A landscape with many valleys, sampled at points; each row gives a point and its height.
A ball rolls from a point to the lowest of its 4 nearest points, and stops where none of them is lower. Distance is the straight distance between rows; heights are no part of it.
popo: [124  93 114 129 112 156 126 114 171  85 186 135  90 142  81  83 118 169
 142 164 110]  h=319
madi: [140  53 134 100 116 159 138 145 128 144 125 152  98 122 126 136 114 136
 117 143 108]  h=323
Naraz: [128  51 144 105  97 176 129 193 123 176 105 136 109 100 131 167 142 126
 104 132  93]  h=334
rovub: [165  75 148 121 160 167 154 156 121 148 135 141  95 126 129 105 135 147
 119 161  77]  h=304
Kam: [207  86 102 123 213 172 140 172 126 137  80 154 136  83 165  63 134 139
 127 158  64]  h=374
tovip: [ 93 174 116 114 107  88  95  92 166  87 197  84 124  78  78 122 126 105
 155  78 177]  h=256
tedeb: [ 99 158 154 102 160 126 132 110 112 108 131  50 132  97 149 207 141 101
 140 106 172]  h=572
zik: [115  80 104 174 127 125 139 110 151 117 160 160  75 141 117  74 135 118
 114 136 142]  h=378
biguf: [140 101 150  61 126 161 162 119 126 142 119 127 108 147 110  88 121 167
 125 147  97]  h=268
kobi: [102  93 124 121 118 171 154 101 156 121 163 151  51 140 125  57 149 132
 126 128 134]  h=396
Kop: [ 98 149 107 109  85 102  81  60 176  99 170 116 159 110  67 105 102 117
 145  80 150]  h=167
bup: [136  64  83 167  98 155 117 131 127 142 146 140 128 151 126 115 114 109
 127 145 133]  h=384
Val: [ 56 139 132 144  93 116 116  93 142  89 139 173  89 140 129 116 138  99
 131  91 157]  h=371
Konim: [163  54  89 175 131 140 137  93 153 167 165 134  97 141 131  82 141  75
  99 146 157]  h=399
fizus: [133 179 124 129  99 116 110  91 169  81 193 112 131 139  81 106 115 145
 150 119 131]  h=240
ror: [170  82 165 118 125 184 158 138 139  95 170 145  76 115 112 113 131 163
 122 169  75]  h=336
bive: [ 69 143 106 112  84 122 101  63 166 106 154 146  99 108  90  97 136 101
 163  90 168]  h=248
Fiben: [ 94 168 148 134 133 109 125 116 115 143  98 120 144 139 121 146 111 123
 111 114 145]  h=510
lirif: [133 133 123 170 140 137 145 137 115 121 144 155 113 166 137  77 129 146
 121 145 114]  h=306
pego: [163  71 114 156 157 133 157 130 124 140 164 149  61 126 130  97 151  58
  74 108 127]  h=388
revis: [146  54 124 176 120 115 136 160 146  75 177 158  63 118 123  96 140 127
 143 153 118]  h=359
Siz: [ 92 196  83 136 104 120 117  89 129 130 139 126 151 164 115  72 128 122
 137 105 140]  h=316
Gusim: [161 143 159 137 144 135 113 184 112 114 115 133 125 133 136 135 125 179
 125 152  73]  h=425
dip: [ 87  78 129 113 113 149 112  84 143 149 122 124 116 128 109 124 102 138
 118 129 137]  h=376
zus: [160 125 115  74 148 167 175  84 133 133 144 141  82 135 114  43 160 152
 129 138  96]  h=202
ligab: [119 193 130 109 143  93 119  99 116 160  92  91 173 117 138 173 129 103
 124  84 152]  h=214
lisi: [130 124  98 161 112 122 123 100 123 125 165 132 147 151 125  67 126 162
 149 150 105]  h=305
rud: [149  49  90 110 110 144 136  83 168 138 142 123  93 131 100  82 133 131
 129 150 144]  h=426
Linir: [114 127 130 153 139 102 105 153 103 147  70 173 187 128 176 159 117 102
 107 142 149]  h=554
gobog: [139 124 149 134 167 111 121 181 122 151  64 128 147 116 170 106 140 146
 126 130  94]  h=424
saf: [114 115 152  96 117 135  98 123 173  98 162  94 102 129  83 124 108 152
 140 140 153]  h=288
gil: [109 235 146 166 127  90 155 131 102  95 142 128 137 178 161 120 155 135
 118 129 142]  h=237
noz: [ 83 184 136 127  93  92 101  56 152  72 170 155 140  94 113 149 135  41
 152  50 200]  h=150
Kogom: [ 95 175 126 111 145  94 137  86 121  96 161  81 124  81 125 164 157  84
 153  80 178]  h=482
luvu: [143 231 149 159 182  84 156 135 123  99 114 112 145 125 178 176 158 129
 140 123 147]  h=342
zil: [174  76 132 112 127 179 167  77 164  87 175 139  92 137  98  54 128 167
 135 168 101]  h=282
Tudut: [ 80 161 105 173 124 111 120 100 117 110 155 177 159 171 138 115 135  89
 124 117 166]  h=362
Rivu: [159 135 105 140 105 143 109 136 148 115 150 107 165 147 111 114 113 185
 155 174  92]  h=291
tubis: [126 103 158 116 110 159 108 194 108 134 106 146 102 140 133 197 122 132
 110 128 111]  h=353
tizi: [107  99 103 202 121 120 108 122 106  99 148 162 150 169 128 101 125 143
 131 151 143]  h=242
pumek: [159 114 160  86 108 162 130 166 133 160 104 112 123 118 124 160 120 170
 120 161 101]  h=354
sigit: [ 61 154 146 153  99  83 106  74 162  71 163 192 154 108 120 154 121  89
 155 116 202]  h=540
puzab: [114 162 133 100 104 129 112  86 136 178 100 121 121 121  97  92 136 124
 111 122 118]  h=483
buv: [125  56 144  96 163 142 167 109 122 180 115 144  56 127 119  93 139 105
  93 110 129]  h=451
vesub: [109  64 175 103 158 145 129 184  97 160  96 145  92 130 128 153 118 132
  91 109  79]  h=348
sofun: [123 163 144 108 172 113 184 142  86 107 132  65 152 102 152 208 139 156
 176 111 155]  h=643
miru: [134 185 142 169 124  96 148 141 119  71 153 106 170 168 136 192 122 132
 139 130 153]  h=373
Nivav: [213  91  99 155 161 143 145 113 114 134 196 123  91 131 130  65 154  89
  93 140 120]  h=361
rola: [150 185 124 159 105  94 118 108 142  76 159 127 158 168  98 137 123 158
 143 144 142]  h=299
soz: [147 128 130 131  93 166 108 216 109 169  88 140 153 114 161 153 140 152
 141 147  93]  h=368
fer: [166  70 128 117 201 114 167 187  72 161 102 140 108 102 137  95 125  86
 116 137  62]  h=381
fusi: [112 211 109 112  99  93 143  82 131  97 183  86 147 113 103 128 144  85
 154  40 187]  h=470
Matu: [ 99 198 133 145 119  94 136  92 124 125 146 123 139 149 125 156 134 108
 127 108 153]  h=449
sude: [137 179 139 134 131  88 137 146 120 106 108 136 185 129 168 197 117 110
 133 134 174]  h=594
Bosig: [160  65 129  71 134 160 152 160 112 192  71 121 128 120 146 125 122 150
  99 154 112]  h=344
Pavo: [112 175 135 132 103  94 122 116 112 143  89 118 188 109 165 236 116 108
 128 122 176]  h=711
vip: [155 153 148 151 182 112 127 194 110 115  74 136 152 124 162 134 126 160
 123 148  80]  h=446
Sabe: [130 214 131 101 165 107 173 113 105 147 115  52 124  96 154 174 140 115
 162  87 141]  h=683
Migeg: [135 139 125 119  86 140 105 116 131 116 129 116 141 146  90 139  96 146
 151 136 116]  h=241
Ruge: [120 156 162  93 179 137 142 152  96 157 101 127 105 133 145 111 139 137
 106 118  60]  h=366
Lanik: [106  57  98  96 101 138  98  87 209 123 145 153  61  99 100 100  96 142
 148 157 167]  h=445
giz: [118  90 157  77 103 185 111 122 150 164  86 104 126 123 113 151 127 134
 120 133 122]  h=349
Dez: [114 138 110 135  83 141  84 158 135 160  80 148 181 142 154 187 119 130
 124 151 157]  h=515
sikag: [163  42 116 148 141 148 141 144 151 125 173 143  63 111 101  79 136 111
 106 137 123]  h=377
vogul: [148 168 123  90 149  92 126 114 120 149  97  50 173  83 135 170 123 140
 150 118 146]  h=597
sidu: [115 143 157 172 118 126 125 178 145  60 161 127 103 162 130 151 138 171
 147 134 109]  h=382
teke: [144 195 132 130 129 116 114 132 135 134  93 105 147 132 150 100 107 147
 151 144 105]  h=461
dul: [150 121 197  90 173 136 155 187  83 119 103 129 105 112 113 107 134 153
 100 125  48]  h=390
Fad: [116 157 141 166 136 124 130 130 148  84 154 129 102 174 104 106 115 158
 128 134 109]  h=345
Miv: [170 126 133  95 174 160 154 137 151 159  71 146 124 111 168  71 116 157
 132 151  67]  h=402
voka: [100 121 163 119  88 127  95 144 116 104 124 136 143 118 127 208 129 123
 117 119 158]  h=166
misas: [111 209 105 191 118  99 126 110 116  94 164 148 147 190 144  88 157 128
 142 133 134]  h=90
Tazu: [112 110 135 125 147 119 121 151  94 154  88 158 137 128 162 135 120 134
  99 125 106]  h=389
Faf: [125 185  91 110 102  77  97  87 121 131 135 120 195 132  96 153 105 125
 142 117 175]  h=708
Gad: [127 130 141  82  91 134  90 129 120 164  87  95 160 115 117 177 110 132
 123 128 143]  h=395
sopi: [203  61 104 143 171 142 152 164 104 185 124 124 118 126 129  79 143  97
  96 147  97]  h=360
bamor: [125  85  72 128 122 145 146  74 145 169 151 132 106 143 108  62 120 128
 109 134 135]  h=405
Zak: [125 182 105 102 113 148 140  92 129 118 148 121  88 147 103  63 125 147
 153 121 104]  h=300
mebi: [ 84 134 141 146 109  84 100 107 184  67 160 152 113 136 100 138 113 132
 146 129 191]  h=460
rerog: [134 147 102  97 100 113 114  87 121 148 127  98 208  80 124 220 120 110
 170 101 176]  h=664
munu: [122 181 175 137 161 117 123 160 113 123  98 129 128 132 148 158 136 155
 111 112 121]  h=456
Kib: [111  91  91 110  86 115  92  78 158 131 158 117 174 119  65 104  90 128
 140 117 137]  h=88
zuf: [115 192 100 108 123  94 105  89 122 156 106  90 172 105 107 159 110  99
 139  90 160]  h=587
keru: [136 162 126 113 137  94 122 124 103 137 128  74 182 104 136 211 119 136
 144 112 160]  h=583
tarul: [111 159 143  96 121 116 106 101 152 124 151  79 130 139  78 130 122 122
 125 111 131]  h=324
Tuzer: [ 86 134 176  92 154 135 110 101 132 158 112  91 116 144 110 132 123 118
 101 108 124]  h=400
tufu: [ 94 100  93 161  69 122  85 104 142 109 142 158 171 142 108 146 118 119
 153 151 157]  h=204
feme: [154  55  92 126 137 147 132 162 107 198 107 132 127 117 141 110 116 109
 100 155 117]  h=356
big: [142  89 130 169 128 141 114 154 155  67 175 146  84 137 117 107 118 167
 147 153 103]  h=341
Mapag: [ 90 111 129 161 131 116 139 136  97 116 117 175 120 156 139 116 138 108
  98 112 127]  h=431
babo: [114  98 126  92  85 182  98 178 113 213  67 148 139 114 158 154 147 142
 113 146 119]  h=383
Nari: [107 150 137 132 101 114 116 100 124 103 120 151 185 127 139 194 112 108
 131 131 173]  h=579
gefed: [ 61 160 122 192 118 105 125 107 138  74 158 193 110 148 135 112 146 101
 134 109 166]  h=454
dofi: [ 89 121 185  91 128 150 103 111 122 142 104  68 114 110 129 208 113 121
 120  98 142]  h=469
Leb: [129 105 135 129 162 141 149 123  97 143 127 148  91 129 139  82 140 136
 114 122  76]  h=332
Ner: [168  57 104 129 185 119 120 198  96 197  73 134 135  98 182 114 143  76
 106 134 100]  h=375
sefuv: [209  82 116 151 161 163 146 121 128 126 143 144 116 136 136  61 140 136
 126 157  87]  h=333
Sabo: [130 190 165 110 152 121 139 120 123 140 107  97 107 146 131 107 136 144
 125 110  93]  h=406
lebud: [160 182 109  93 123 105 116 130 128 124 127  61 170 102 112 149 107 160
 154 125 126]  h=529
Pusoz: [126 206 135 141 163  55 149 138 157 134  60  92 175 128 179 151 146 110
 145 119 155]  h=550
bozif: [126  58  99 156  84 174 122 180 110 152 108 164 113 124 140 169 133 118
 127 131 131]  h=352
reteb: [116  86  82 178 136 134 134 116 106 149 123 162 138 148 150  99 125 107
 106 134 140]  h=351
Kerud: [ 98 110 122 162  90 118 110  94 143 108 158 153 166 160  96 116 103 130
 135 146 151]  h=174
tam: [ 89 192 128 152 145  89 149 104 109 121 119 152 160 146 156 167 127  95
 103 111 174]  h=671
ludo: [ 82  96 149  91 126 145 152 112 146 141 145 134  78 139 127  74 134 107
 118  96 136]  h=420
mivi: [161  51 118 142 151 137 143 172  85 159 124 129 103  93 119 127 129  82
  99 130  84]  h=372
fuge: [123 205 114 122 143 106 159  87 111 116 167  48 132 101 112 140 148 137
 178  71 147]  h=616
tez: [121  62 144  71 141 163 149 138 119 176  87 138 100 129 119 138 106 131
  89 124  98]  h=335
dedam: [117 175 155 139 146  90 145 137 118 108 121 124 164 128 158 214 138 118
 123 121 165]  h=481
Zusem: [172 195 107 141 107  95 148 163 122 119  95  98 195 117 181 198 141 140
 178 149 156]  h=702
gifog: [131 124 186 112 147 151 137 157 106 106 119 107  94 138 120 138 115 166
 104 122  86]  h=398
duto: [140 173 125 162 127 111 103 154 142 116  92 130 175 132 159 143 121 164
 152 164 124]  h=474
suso: [ 96  68 120 155 105 126  97 126 138 104 124 189 106 137 113 145 129 112
 121 118 150]  h=331
diz: [175  61 118 131 105 178 138 188 121 142 144 148 112 129 146 128 147 148
 116 169  94]  h=321
pesu: [188 109  99 133 114 177 128 214 104 133  97 158 157 109 159  93 151 158
 142 169  77]  h=343
gepe: [187  96 128 137 174 163 162 143 125 103 169 156  70 125 120  47 154 115
 110 140  74]  h=365
dok: [135 159 137 111 124 124 107 181 138 158  56 100 162 118 162 162 117 147
 134 143 118]  h=411

Where does a ball stop that starts at each point below?
sikag => zus
teke => rovub
Tuzer => Kib
puzab => Kib
dul => rovub
dok => rovub
munu => rovub
